Each row is a point on a tangle of strands that fork and nearly touch. The rows are in no order.
In the rows, 128 means zero.
Points whose rows are less than 94.7 apart are linked; no others are. Some points are linked to none.
<162>: [164 124 158 111  92 179 140 146 132 131 130 144 149 120 138 128 139 184
 183 142]
<2119>: [144  86 101 136 137 105 170 121 151 175  81  91 149 118 136 179  78 133
 123  81]
<998>: [133 190 153 153 128 132 175 155 158 142 121 195 140 154 141 144 119  74
 170 133]
<2002>: [140 154  92 147  85 192 140  85 111 128 153 107 113 133 108 155 115  72
 136  72]
<2407>: [115 169 103 146 154 101 149  99 160  88 136 152 128 125 102 140 151 127
 115 145]
<1724>: [119 120 107 153 134 131  60  73 109 136 134  99 106 110 123 121 131 132
 135 137]
<603>: [121 163 146 119  98  97 105 116 164 125 134 155 146  82 133 133  82 145
 137 148]
<1297>: [147  58 119  81 133 131 113 180 129 146 124 110 130 139 139 162 105 140
 142 178]
<150>: [123 164 189 138 130 146  92 112 127 132 134 109 141 112 145 104 126 123
 128 102]
<400>: [ 90 149 103 142 164 109 100 101 108  97 147 119 124 118  86  69 188 155
 114 166]
<514>: [100 175 183 116 139  91 123 133 151 188 138  94 181  95 147 112  87 118
 117 118]
<2390>: [123 116 108 102  63 124 133 124 139 125 142 117 145  95 108  94 101 183
 136 120]
<2627>: [122 117 152 105 172  88 130 169 138 112 140 153 107 167 159 141 145  70
 116 150]
<2320>: [147 155 146 141 133 184  95  92 140 179 118  80 152  97 133 169  86 119
 150 110]
<2308>: [148 161 157 139 191 125 111 122 152 112 101 112 145  86 117 187  87 150
 116 151]
<1811>: [161 166 104 164 160 173 196 109 144 131 131 136 131 169 107 187 156  91
 142 114]
<16>: [157 123 114 131 116 205 133 146 116 118 141 159 101 163 132 157 150  86
 190 136]
<761>: [163 127 131 158 126 193 129 134 114 101 116 149  92 168 132 167 138  67
 166 106]
<2555>: [144  65 184 107 146  78 114 154 108 139 147 115 108 158 172 115 145 177
  81 160]
<331>: [135 124  72 116 135 102 179  74 153 142 169  88 143 131 107 159 144 168
  90 141]
<2277>: [136 119 100 122 101 167 115 115 149 154 131 141 154 121 116 127 161 189
 200 187]
<931>: [124 128  93 135  82 176 116 109 122 142 114  94 145  97  98 107 104 137
 167  82]
<917>: [151 125  95 155 163 159 168 108 141 140 119 102 132 158 111 170 152 102
 144 100]
<2339>: [127 158 111 115  82 201 120 110  89 116 178 115 123 119 110 119 131  90
 150  99]
<380>: [167 122 156 115 102 149 134 106 118 125 102  90 148  83 139 189  69 170
  57  94]
<2301>: [124 162 142  85 118 124 141 176 140 141 148 136 159  88 112 135  59 152
 131 169]
<222>: [ 99  81  82  75  82 105  77 144  84 105 140 114 107 105 121 132  82 101
  74 148]
<1833>: [134 164 189 130 160 129  82 114 128  90 159 136 107 132 153 151 140  98
 102 154]
<1296>: [130 115 191 138 123 102 129 136 127 169 101 117 157 112 166  60 138 195
 149  99]
<519>: [121 163 169 133 157 137 148 187 143 153 118 172 138 164 155 118 138  59
 180 132]
<2419>: [129 120 133 158 136  67 171 163 154 100  70 160 133 133 119 135 103 124
 124  97]
<2229>: [135  98 143  72 133 121 119 186 136 159 131 135 127 130 160 167  73  96
 131 172]
<889>: [128 179 107 154 134 161 186 116 139 103 142 157 127 165  96 143 173  86
 133 126]
<754>: [145 109 156 131  62 102  98  67 130 119 135 175  67 139 190 135 112 116
  73 103]
<2660>: [149 139 121 113 113 195 149 138 141 152 127 131 172 115 106 131 148 193
 189 170]
<2085>: [132 125 121  97  85 136 133 152 122 123 196 105 152 118  81 121 134 211
 103 180]
<952>: [130  93 113 166 152  90 104 101 152 155  96 131  94 160 160 165 120  78
 130 118]
<282>: [122 165 118 150 136 186 132 156  84  70 132 154 107 147  89 109 155  71
 159 111]
<334>: [142 150 172 178 104 149 141 160 134 122  86 165 131 161 135 102 139  90
 185  88]
<11>: [122  87  46 148 124  99  80  90 111  69 119 160  65 126 105 167 123 111
 130 153]
<2016>: [ 98 104  98 157 134 119  66 145 125 140  73 137 121 113 120 116 107  91
 193 126]
<1856>: [151 133 118 133 111 109 172  98 152 104 117 133 145  93 118 154 108 193
 115 106]
<934>: [ 77 140  82 104 148 127 121 175  84  76 139 148 132 124  72  78 167 104
 147 157]
<20>: [101  88 102 132 171  61  91 129 119 121 135 160  87 138 119  53 176 156
 117 192]
<473>: [142 135 104 122 123 151 182  91 125 132 170  87 130 152 117 137 156 114
  99  81]
<1089>: [ 97 174 105 156 172  87 105  72 151 123 148 117 133 113 107 120 149 121
 107 158]
<406>: [128 121 129 143 151 153 139 126 143 190 103  70 164 135 134 116 133 123
 167  85]
<2386>: [149 170 176 124 147 112 181 140 145  95 146 195 127 142 160 167 147 121
 127 143]
<674>: [136 128  96 120 163 117 178 112 151 157 116  72 151 114 113 176  85 116
  97  91]
<1470>: [114 113 117 110 152 152  81 146 104 149 145  86 131 123 120 145 111  93
 144 161]
<499>: [119 125 181 138 132  90 130 142 149 182 102 137 160 127 179  97 134 148
 169 110]
<530>: [124 144 144 162 117  80 155 124 142  91 121 173 108 159 136 108 147 107
 110 100]
<64>: [124 166 102 109 104 180 107 116 100 115 184 144 120 114 110 147 124  91
 165 160]
<1135>: [123 131  90  96 146 155 147 190 137 116 118 170 135 127 102 129 125 126
 186 191]
<1360>: [109 103 116 132 161 104 147 149 122 104 108 125 122 150 110  52 187 157
 116 118]
<1782>: [122 119 109 123  96 135  72 101 125 131 148 123 121 107 130 136 107 135
 148 158]
<1219>: [ 92 180 102 162 148 101 195 145 165 109  78 167 167 131  68 112 146 125
 132 136]
<365>: [ 87 127 127 113 131  62 139 128 148 192 135  90 167 112 134  55 120 152
 118 116]
<1171>: [107 120 117 140 105 157  54  99  62  85 103  92 104  85  98  85 115 137
 106  88]
<997>: [152 109 121 105 156 152 206 164 129 154 125  99 154 152 125 144 140 135
 140 103]
<113>: [152 135 153 153 152 100 133 110 174 147 110 170 133 134 172 192 127 127
 163 148]
<2178>: [144 119 177 125  71 135  94 133 118 150 150  90 152  97 124 132  93 217
  93 131]
<2411>: [112 148 118 177 121 169 101 131  92 101 110 142 117 150 105  92 171  87
 186 103]
<878>: [132 101 160 111  91 110  91 120 153 193 128 130 132 130 192 148  98 120
 150 141]
<2046>: [158 106 153  90 139 161 151 192 104  56 113 135 107 126 115 132 112 143
 106 116]
<2605>: [113 132 117 104 119 112 160 106 126 174 187  60 162 138 116  92 153 158
  89 124]
<979>: [110 106  71 152 153  97 113 118 145 152  99 110 112 142 122 176  96  48
 129 116]
<2012>: [121  94 125 109 125 124  63 145 114 106  97 143  99 125 159 162  97  74
 102 144]
<2373>: [120 147 100 118 169 104 186 143 151 128 117 103 148 112  97 148  92 110
 100 102]
<2013>: [122 110  60 125 136  98 122 120 136  66 131 151  91 122  94 173 111 104
 110 151]
<220>: [108  71 130 155 139  96  88 135  88 130  89 128  71 151 142  41 142 101
 105  81]
<2695>: [121 121  95 105 144 193 103 156  93 160 136  95 140 118 108 135 108  94
 184 145]
<602>: [140 132 106 161 154 124 172 118 166 183 103 125 151 159 134 166 145 101
 169 115]
<286>: [113 115 105 119  74 131 136 139 104  93 153 146  97 155 124 104 133  69
 121  94]
<1176>: [150  68 160 135 102 144  29 130 113 166 107 109 110 126 166 143 108 172
 126 168]
<136>: [110 158 116  94 120 151  90 148  99 109 154 107 134  78  89 146  57 114
  96 162]
<787>: [126 121 163 139 119  86 177 135 139 133 116 183 141 151 166  92 181 170
 139 121]
<1382>: [116 112 145 135  85 120  99 151 129  93  98 168 104 129 140 102 108 102
 141  99]
<1044>: [121  95 118 143 149 146 100 127  88  98 103  81 108 120  99  61 154 156
 119  89]
<2234>: [ 84 151  85 117 141 146 155 170 112 116 122 142 150 133  76  78 162 100
 160 143]
<817>: [131 138 121 122 103 196 101 116 116 175 130  64 159  92 112 121  92 126
 162 101]
<1180>: [109  88  95 150 170  61 109 113 130 145 105 155  89 131 113  39 164 156
 121 150]
<1466>: [ 92 141 106 123 125  88 104 122 138 105 154 172 116 131 126  95 165 119
 139 179]
<2526>: [156 141 167 126 145 117 135 144 148  75 132 198 100 147 156 175 137 109
 138 154]
<2246>: [104 102 121 116 101  79 155 128 129 142 158 157 105 170 152  49 177 127
 113 119]
<879>: [130 102 177 124 110 108 123 151 125 170 111  93 172  95 138  84 107 217
 133 116]
<549>: [113 169 105 111 118 136 112 100 119 103 174 102 126  91  98 151  90  98
  90 137]
<2461>: [151  65 118 144 145  99 152 124 146 180  72 103 126 150 172 180 104 116
 124  84]
<151>: [113 167 136 131 144 101 161  95 149 147 154 109 172 111 108 113 161 199
  98 159]
<1310>: [111  92 136 131 168  90 122 158 135 150  97 120 135 145 140  64 163 147
 145 128]
<1815>: [172  96 149  99 121 139 109 134 126 113  90 130 118 114 168 209  80 128
  73 135]
<2655>: [136 142 146  92 113 115 150 124 127 141 132  84 153  87 131 172  55 136
  50 106]
<2704>: [164 106 139 124 103 134 124 105 130 120  70 121 129  94 155 190  68 148
  72  84]
<739>: [119 118 162 132 134 127  54 163 107 156 140  61 140 108  99 163  91 170
  31 152]
<1857>: [142 143 151 146  99 145  68 107 159 143  73 166 120  96 166 190  67  96
 148 124]
<631>: [ 90 134 123 103 128  88 154 128 133 179 164  80 168 133 121  49 160 156
 102 126]
<1500>: [109 121  84  86 104 129 159 135 134 141 180 111 163 133  84 115 163 184
 117 200]
<573>: [123 134 115 145 180  87 112 101 162 125 101 105 130 103 118 166  98 126
 111 132]
<639>: [133 141 176 144 105 129 135 147 154 167 105 167 158 134 167 104 144 139
 195 113]
<2637>: [134 110 153 103  42 116  74  94 130 131 151 154  98 119 180 136  93 126
  93 136]
<1407>: [107 121 112  75  78 123 104 146 129 174 196 131 136 132 148 128 107  87
 153 176]
<523>: [127 159 129 120 215 162 181 183 126 143 115 108 144 149 110 131 128  90
 140 123]
<8>: [134 123 157 130 164 168 126 145 102 114 118  68 142 127 106  76 166 164
 122  93]
<2658>: [123 123 112 163 104 125  87  89 112  92 139 182  75 150 135  96 174 121
 155 139]
<2183>: [ 77 140  69 162 135 107  57  90  72 113 106 121 118  95  79  81 137 124
 166 114]
<214>: [ 82 142 104 116 163 120 139 122 124 111 145 124 143 143  90  78 208 155
 111 179]
<1634>: [160 164 174 131 172 175  95 148 133  97  99 130 132  85 116 178  77 154
 135 161]
<41>: [164 111 131 153 133 143 122 110 143  97 114 160 102 149 142 159 160 147
 158 135]
<927>: [ 85 138  69 146 118 151  85 102  56 119 123  97 127 111  73  93 139 101
 167  87]
<1373>: [135 147 106  90 161 134 183 183 156 136 118 164 156 120 113 153 104 149
 159 185]
<294>: [135 144 141 141 202 141 192 169 130 125 111 122 146 173 116 130 178  97
 133 112]
<1149>: [147  39  87  91 124 133  98 146 112 128 114  87 107 132 130 169 101 139
 103 155]
<302>: [ 81 140  78  99 120 139 146 116 123 135 167 117 158 133  82  89 190 151
 130 187]
<1169>: [136 103 121 122 137 151 161 172 127 121 114 143 128 173 127 107 179 119
 164 125]
<1597>: [112 188 123 110 146 167  93 130  97 111 194 145 121 116 110 149 132  79
 152 192]
<321>: [ 97 140  88 197 152 141 111 116  93 138  97 113 127 167  93  96 176  63
 176 101]
<2135>: [148 113 145 159 121 146  80  90 126 128 108 122 113 111 132  90 144 194
 150 122]
<2482>: [175 111 122 152  93 196 135  90 130 121 122 123 111 142 135 159 143 141
 165  85]
<31>: [129 118 142 174 156  47 196 110 155 151  99 166 161 101 182 170 131 182
 131 128]
<1456>: [131 124 151 151  65 101 109  86 121  92 128 172  67 144 162 105 119 100
  72  77]
<1449>: [ 94 166  82 140 169  84 203 139 165 124 100 131 167 124  71 125 130 121
 110 120]
<2382>: [157 127 168 121 196 155 138 152 132 149 121 104 143 146 147 162 144 126
 148 140]
<857>: [134  96 125  96 134  99 147 163 155 164 112 144 129 139 165 185  78  85
 136 140]
<1344>: [169 105 139 117 158 103 200 119 124  94 146 130 119 140 155 207 133 144
  77 114]
<1174>: [131 133 132 137 114 132  76  93 108  68 158 149  84 125 128 116 156 139
 121 152]
<1206>: [131 129 147 131  78  83 128  83 151 158 150 187 125 114 154  69 156 218
 136 166]
<2367>: [100 131 118 114 107 149 121 133 112 128 139 105 160 114  91  36 178 196
 141 147]
<107>: [115 187 180 144 141 135 108  81 131 148 168  83 147 119 141  96 145 121
 103  99]
<327>: [113 148 141 117 107 108 114 128 152 125 154 182 128 138 150 104 162 123
 160 176]
<317>: [133 125 172 126 135  84 151 138 127  82 123 149 110 137 152 116 138 137
  82  94]
<823>: [136 172 103  89 163 148 180 180 139  97 132 164 124 109 101 153  70 142
 131 173]
<1589>: [139 142 163 128 105 150  47 114 147 166  85 130 142  83 172 178  59 102
 124 145]
<832>: [129 108 124  98 169 164 111 161 104 170 173  77 138 158 133 143 150  92
 147 175]
<1001>: [101 192 145 145 141 130 176  93 156 183 151 126 170 155 139 111 184  98
 135 114]
<1967>: [101 136  88 130 111 134 133  96 164 156 121 155 154 125 110 112 174 172
 172 185]
<2550>: [150 101 122 134 175  66 210 126 148 135 117 142 155 119 161 196 133 175
 113 140]
<141>: [148 128 125 149 120 194 117 140  92 107 105 138  90 158 134 174 105  34
 126  93]
<2072>: [ 88 109  99 117 143  80  84 134  97  84 159 159  91 142 118  75 174 121
 123 177]
<196>: [ 98 154 127 107 100 121 170 127 158 158 152 162 161 145 136  99 174 130
 150 154]
<806>: [137 148 138 127 132 153 105 122 118  66 137 134 109 107 108 135 128 130
 119 128]
<2672>: [129 111  70 136 126 133  66  70 101  91 153 136  82 122 115 182 131 111
 132 167]
<293>: [148 184 153 118 128 118 164 125 155  91 139 176 137  78 124 179  75 153
 116 145]
<2417>: [109 178 197 130 156 115  90 134 153 184 106 104 165  91 159 131  76  93
 127 117]
<1230>: [110 127 128 154  55 119 100 108 102  74 107 154  82 130 130  92 103  82
  80  61]
<52>: [128 126 154 148 137 125 168 136 137 138 111 168 136 181 152  97 210 142
 158 131]
<2716>: [112 120 129 121 150 137 128 145 108 133 135  68 160 123  92  50 176 195
 120 130]
<2418>: [125 107 119 151 124 140 124 117 134 172  92  82 133 136 134 122 109  96
 140  63]
<2705>: [154  95 153 103 171 155 137 157 117 158 150  81 138 163 146 143 163 128
 136 142]
<1115>: [112 124 159 136 132 118  65 130 145 172 112 130 134 124 171 115 119 103
 174 141]
<1991>: [123  96 133  86 157  87 129 171 126  96 136 141  91 160 155 159 119  59
  77 142]
<203>: [ 95 158 162 112 119  84 138 132 152 187 151 106 172 120 153  81 120 116
 127 105]
<1341>: [147  67 133 108  96  88 164 122 122 130 139 137 109 146 161 100 140 182
 102 103]
<355>: [104 109 103 121 153  97 108 116 150 193 150 109 145 150 143 108 164 132
 153 180]
<351>: [133 127  92 136 181  86 144 121 148  57 117 138  93 129 101 189 109  97
  70 131]
<632>: [139 165 176 132 131 166 136 131 121 121 121 106 137 116 133 124 116 104
 117  72]
<2678>: [164 160 151 125 132 202 118 114 129 158 103  92 148  84 129 192  52 138
 123 110]
<2134>: [132 126 155 116  92 112 131 143 146 137 107 128 165  82 132 107  90 199
 145 118]
<1527>: [123 111  86 112 123 150 110 169 128 117 108 155 127 113 106 133 109 118
 194 162]
<1350>: [142 119 192 136 101 104 102 113 115 160 128  89 149  94 150 134  89 209
  66 117]
<948>: [136 122 148 102 125 123  92 153 112 143 112  69 152  91 117 170  62 149
  26 137]
<501>: [132 128 201 154 135 102  64 141 114 153 130  82 141 102 126 152  97 209
  43 144]
<1104>: [103 171  96 136 166 189 135 159 108 131 115 127 149 124  79 104 153  96
 185 139]
<1904>: [116 156  89 120 146  99 169  94 165 147 144 105 176 103  88 140 139 189
 106 168]
<982>: [128 108 153  80 148 117 121 200 110  76 103 153 101 134 149 154  88  68
  66 131]
<274>: [142  62  92 126 142  88 132 103 156 187 114 106 120 148 162 159 117 137
 136 132]
<2698>: [129  93 111 141 151 100  76 112 134 107 110 154  72 154 160 184 124  66
 118 152]
<2109>: [127 118 127 135  99 137 113 112 124 128 123 124 139 107 108  51 157 219
 149 137]
<867>: [143 137 145 183  75 134 119  95 127  85 125 191  85 165 141  92 168 121
 147  99]
<2420>: [155 138 179 156  87 133 188 132 115  82 118 167 125 144 143 113 151 152
 121  59]
<1113>: [128 123 122 125  68  87 120  79 138 126 167 171  95 124 146  74 139 171
 114 138]
<2714>: [159  95 114 132 143 135 119 146 141  82 115 176  90 157 138 176 148 116
 161 164]
<2510>: [162 119 113 159 126 175 100  79 136 116 117 118 105 127 131 175 133 129
 154 115]
<312>: [140 166 128 143  96 157 170 130 157 139 126 183 141 145 130 141 140 113
 182 127]
<86>: [123 128 179  95 174 121 134 167  98 106 155  70 137 137 123 107 134 123
  60 118]
<1093>: [161  86 106 126  91 156 155 120 129 121 124 121 111 148 131 134 139 145
 146  92]
<2434>: [172 121 141 123 159 188 149 160 107  97  93 133  91 152 140 195  93  73
 101  99]
<712>: [128  96 104 127 115 126 132 127 129 136 118 108 119 139 129 128 117 113
 131  94]
<2306>: [129  57 131 107  94 118  61 121  96 150 163 134  75 161 178 105 146 116
 129 167]
<947>: [133 150 158 149 150 121  90  81 133 136 136  69 138  96 119 147 103 170
  78 128]
<558>: [150 127 179 123 103 154 174 166 112  94 123 154 131 156 143  89 168 139
 139  76]
<713>: [113  81 108  70  69 130  94 160 109 161 181 103 129 131 133 131  99 114
 128 172]
<1685>: [165 147  99 135  96 158 226 101 142 114 150 149 133 156 114 172 153 137
 123  98]
<2421>: [161  98 121 133 141  91 223 113 131 112 139 151 127 154 160 183 160 160
 102 112]
<272>: [117 129 148 147  91  59 163 114 135 107 144 181  96 160 150  64 153 124
  90  92]
<2207>: [136 133 149 151 117  72 132  81 149 144 127 162 135  92 132  81 144 243
 115 164]
<1916>: [132 143 132 161 131  65 177 119 173 146  98 182 152 124 152 162 121 138
 152 126]
<2357>: [158 157 140 156  64 142 204  90 133 105 144 156 132 143 131 137 144 138
 122  63]
<2735>: [139 130 145 144 140  94 128  90 137 125 136 113 133 107 121  99 143 216
  98 142]
<1512>: [142 123 112 117 149 176 164 152 139 185 117  93 161 135 125 138 119 121
 178 113]
<1300>: [107  89  66 160 179  68 145 114 118  97 104  99  87 152  91 108 138 102
  71  96]
<333>: [135 196 119 148 156 194 173 150 111  90 141 157 113 155  99 132 145  69
 140 124]
<1386>: [ 85 155  86 166 148 131  68  80  81 113 127 123 122 106  82  69 177 148
 160 145]
<715>: [161 131 102 117 134 132 186  85 141 133 164  85 153 114 112 189 123 182
  93 129]
<1638>: [116 174 126  98 187 163 169 176 118 144 150  95 148 127 106 119 105  95
 124 137]
<758>: [107 136  67 128 162 176 132 168 104 155 114 121 139 133  92 127 123  74
 196 141]
<415>: [129  84 130 119 114 135 107 151 110 114 134 141 100 165 148  91 169 114
 156 127]
<1749>: [106 119 102 159 169 103 130 161 121  65  80 134 121 129  78  72 155 140
 128 111]
<2576>: [116 160 141  86 115 148  96 194 115 122 140 126 141  73  95 139  26 144
 101 184]
<1831>: [114 132 130 107  66 130 152 135 108  88 168 138 109 146 124  72 146 105
 104  76]
<1338>: [129 113 163 141 124 114 149 160 116  96  89 127 117 145 134  99 122 102
  96  57]
<1486>: [119 151 122 123  79 155 192 138 152 169 151 174 151 173 141 112 174  98
 173 132]
<969>: [127 125 122 173 166  82 171 145 159 145  53 118 160 115 113 140  93 129
 138  76]
<2405>: [172 146 161 124 134 189 100 122 124 105  96 115 127  85 130 201  67 145
 102 133]
<1173>: [119 109 121  95  66 111 108 128 155 184 157 139 141 127 165 128 102 118
 171 150]
<485>: [127  86 117 161 137  54 122 115 141 126  93 175  79 134 132  64 138 157
 115 119]
<2287>: [162  69  93  92 102 135 126 116 131 140 149  91 118 126 131 198  93 155
 101 157]
<1264>: [158 127 157 142 175 162 132 140 119  96  92 114 107 140 132 175 118  89
 101  87]
<820>: [109 140 133 119 165 115 143 171 139 138 137 142 130 159 133 123 143  58
 144 137]
<2509>: [142 144 173 182  75 146 130 130 121  92 114 175 104 177 143  96 157  88
 154  81]
<2300>: [167 118 162 102 146 126 150 133 121  87 125 131 112 123 150 195 100 130
  65 120]
<2260>: [135 137 140  96 150 115 162 164 145 137 136 129 155 113 128 147 104 146
 135 154]
<1420>: [110 126  99 124 109 154  71 148 108 113 102 147 124  88 105 130  91 107
 189 144]
<1747>: [161 138 189 143 205 150 143 135 123 115 107  99 135 132 147 168 142 127
 112 102]
<590>: [ 98 147 113 134  95  91 147  84 168 148 127 185 141 121 125  75 172 192
 140 172]
<515>: [109  68 118  95  86 129  76 143  80 127 147 128  92 153 155  87 141  98
 133 129]
<2591>: [106 131 141 159 164 105  84 156 150 142  81 150 130 131 140 114 127  82
 182 133]
<206>: [128 124 110 110 142 125 142 136 161 185 136 133 159 143 144 145 150 130
 177 177]
<1426>: [134 110 153 113  85 112 103 151 115 129 189  94 131 121 103 128 121 213
  72 163]
<2724>: [115 102  75 114  62 122 127 111 143 146 138 139 135 115 116  88 127 161
 164 132]
<617>: [157 173 110 143 101 199 179 111 119 103 144 130 114 133 100 163  99  91
 126  73]
<2158>: [144 135 201 139 120 158 147 180 120 118  93 159 137 150 154  91 149 119
 170  77]
<698>: [140  51 130 120  86 135  32 119 100 170 135 122  90 140 170 128 119 144
 131 179]
<2502>: [111 129 154  92  63  94 121 128 140 145 156 132 138 108 158 100  91 132
 106 114]
<2116>: [125 166 181 124 138 166  65 136 128 179  94  95 156  89 158 151  65  83
 116 122]
<2100>: [159 140  90 125 114 178 176  87 128 106 168 113 119 145 105 164 155 132
 120 110]
<660>: [129 129 149 126 151  91 127 155 143  81  78 147 121 102 126 149  83 125
  97 111]
<2335>: [128 159 160  96 175 135 156 151 116 131 172  80 148 135 119 128 133 112
  86 128]
<2040>: [ 89 141 114 125 165 116 121 175  97  46 118 138 121 121  77  71 160 115
 122 129]
<732>: [119  79 107 102 134  59 134 129 165 183 122 115 134 136 165 156  94 111
 120 139]
<1882>: [115 101 115 145 122 147  61 105  69 101 124  95 100 102  94  59 144 173
 121 119]
<1614>: [136  97 174  98 167  94 123 152 113 113 146  98 116 153 157 138 141 127
  68 137]
<1806>: [151 161 166 130 121 185 153 154 143 148 111 165 156 127 145 126 136 144
 202 128]
<600>: [119 147  76 131 123 142 100  77 109  95 160 113 108 105  98 165 116  99
 119 135]
<352>: [153 188 173 137 129 117 180 106 146  81 149 183 145  99 141 170 134 170
 113 135]
<1335>: [123 110 101  99  76 171 116 129  87 108 160 117 108 129 119 122 123  90
 132 106]
<1345>: [151  96 157 148 114 163  47 105 118 157 124  99 120 119 147 131 126 174
 155 154]
<2025>: [147 160 141 122 152 195 111 151 105  64 137 141 116 106  97 137 136 135
 150 155]
<845>: [100  86 121 117 149  85  92 153 132 172 123 107 137 136 142  73 141 140
 150 157]
<2592>: [132 135 151 134 158 112 191 171 128 114 114 130 138 159 126 119 139  97
 113  85]
<2344>: [124 138 178  95 107 165  87 149  90 122 168  96 127 124 142 114 118 100
  98 128]
<2029>: [154 171 160 134 116 199 174 134 115 131 124 114 131 126 122 133  96  96
 127  52]
<2145>: [107 130 118 149  80 138  87  98 100  85 105 122 100 100 113  95 103 110
  95  67]
<1641>: [128 153  91 171 182  99 149  88 151  72 116 126 109 131  88 166 142 116
  93 117]
<500>: [123 119 118 121  90 104  88  89 144 136 151 136 104 120 153 146 103 111
 113 141]
<2165>: [166  91 113 101 124 129 160 112 132 170 162  68 145 126 133 205  97 163
  94 140]
<2707>: [157 118 148 146 123 121  96 103 169 146  95 161 115 116 174 202  90 121
 157 141]
<2365>: [119 184 147 134 168 156 102 123 118  97 171 148 110 142 131 145 161  66
 137 157]
<870>: [127 125 101 120 124 139 148  75 118 157 189  66 126 152 124 109 167 129
  96 109]
<691>: [ 86 165 120 167 168 119 153 115 152 170 108 122 161 160 115  89 193  97
 146 124]
<670>: [127 123 125 117  72 129 127 100 117 105 165 130 107 131 131  79 146 149
 111 100]
<1184>: [102 135  86 157 160  54 130 105 174 147 101 123 127 124 120 152  93  88
 112 117]
<1736>: [ 90 197 146 142 134 126 122  83 143 170 168 102 161 125 131  82 164 102
 130 114]
<2081>: [140  64 139 134 138  81 131 128 118 127 101 134  89 140 148  72 139 171
 102 102]
<318>: [159  84 117 126  71 123 190 121 132 131 125 156 124 152 153 118 152 177
 144  88]
<1083>: [ 99  91  83  83  79 119  79 133  78 125 184 108 113 120 114 126 111 117
 117 169]
<2181>: [133 144 141 128 146 128 176 127 162 193 126 135 177 139 158 150 157 139
 170 142]
<763>: [103 143  80 135 108 178 115 108  90 129 132  75 149  94  73  90 123 117
 156  79]
<1414>: [120 107 159 107 103  85 150 133 137 158 153 153 135 154 173  68 171 165
 132 138]
<984>: [137 117 134 100 149 121 117 178 123  71  70 153 105 102 129 174  61  95
  67 125]
<1676>: [142 185 130 124 160 130 185 166 150  88 109 181 125 104 109 165  64 125
 127 133]
<1952>: [ 80 149  72 183 165 134 133 103 127 145  98 130 141 160  84 104 198  90
 171 144]
<581>: [112 157  93 163 142 131  92  55 132 138 148 104 124 111 111 120 151 134
 140 134]
<1769>: [105  75  82 103  94  98  76 134 105 103 109 140  92 122 140 138  91  88
  93 134]
<1529>: [145 152 140 114 111 168 123 122 121 125 168  86 152 100  97 141 109 170
 115 140]

A fork is a point with three links. Follow the links from the first point to the second and name the forks in between, in order.
<293> / <1180> | <1093>
<2165> / <998> | <1206>, <1806>, <312>
<274> / <312> | <1206>, <1806>
<2365> / <162> | <2339>, <1206>
<1083> / <293> | <1373>
<590> / <2724> | <1806>
<150> / <1486> | <2339>, <1206>, <1806>, <312>
<1466> / <590> | <312>, <1806>
<712> / <2660> | <1093>, <312>, <1806>
<2339> / <274> | <1206>

Follow the links from the first point to the second, and from the first to the third. Name the last point that the two ways share.
<2365> / <879> / <602> | <2339>
<1724> / <1115> / <352> | <1373>
<1296> / <857> / <2627> | <1806>
<879> / <1512> / <1831> | <1806>
<660> / <639> / <318> | <312>
<1904> / <1341> / <1833> | <1206>
<151> / <485> / <2002> | <1206>
<984> / <2482> / <1831> | <312>
<997> / <136> / <639> | <1093>
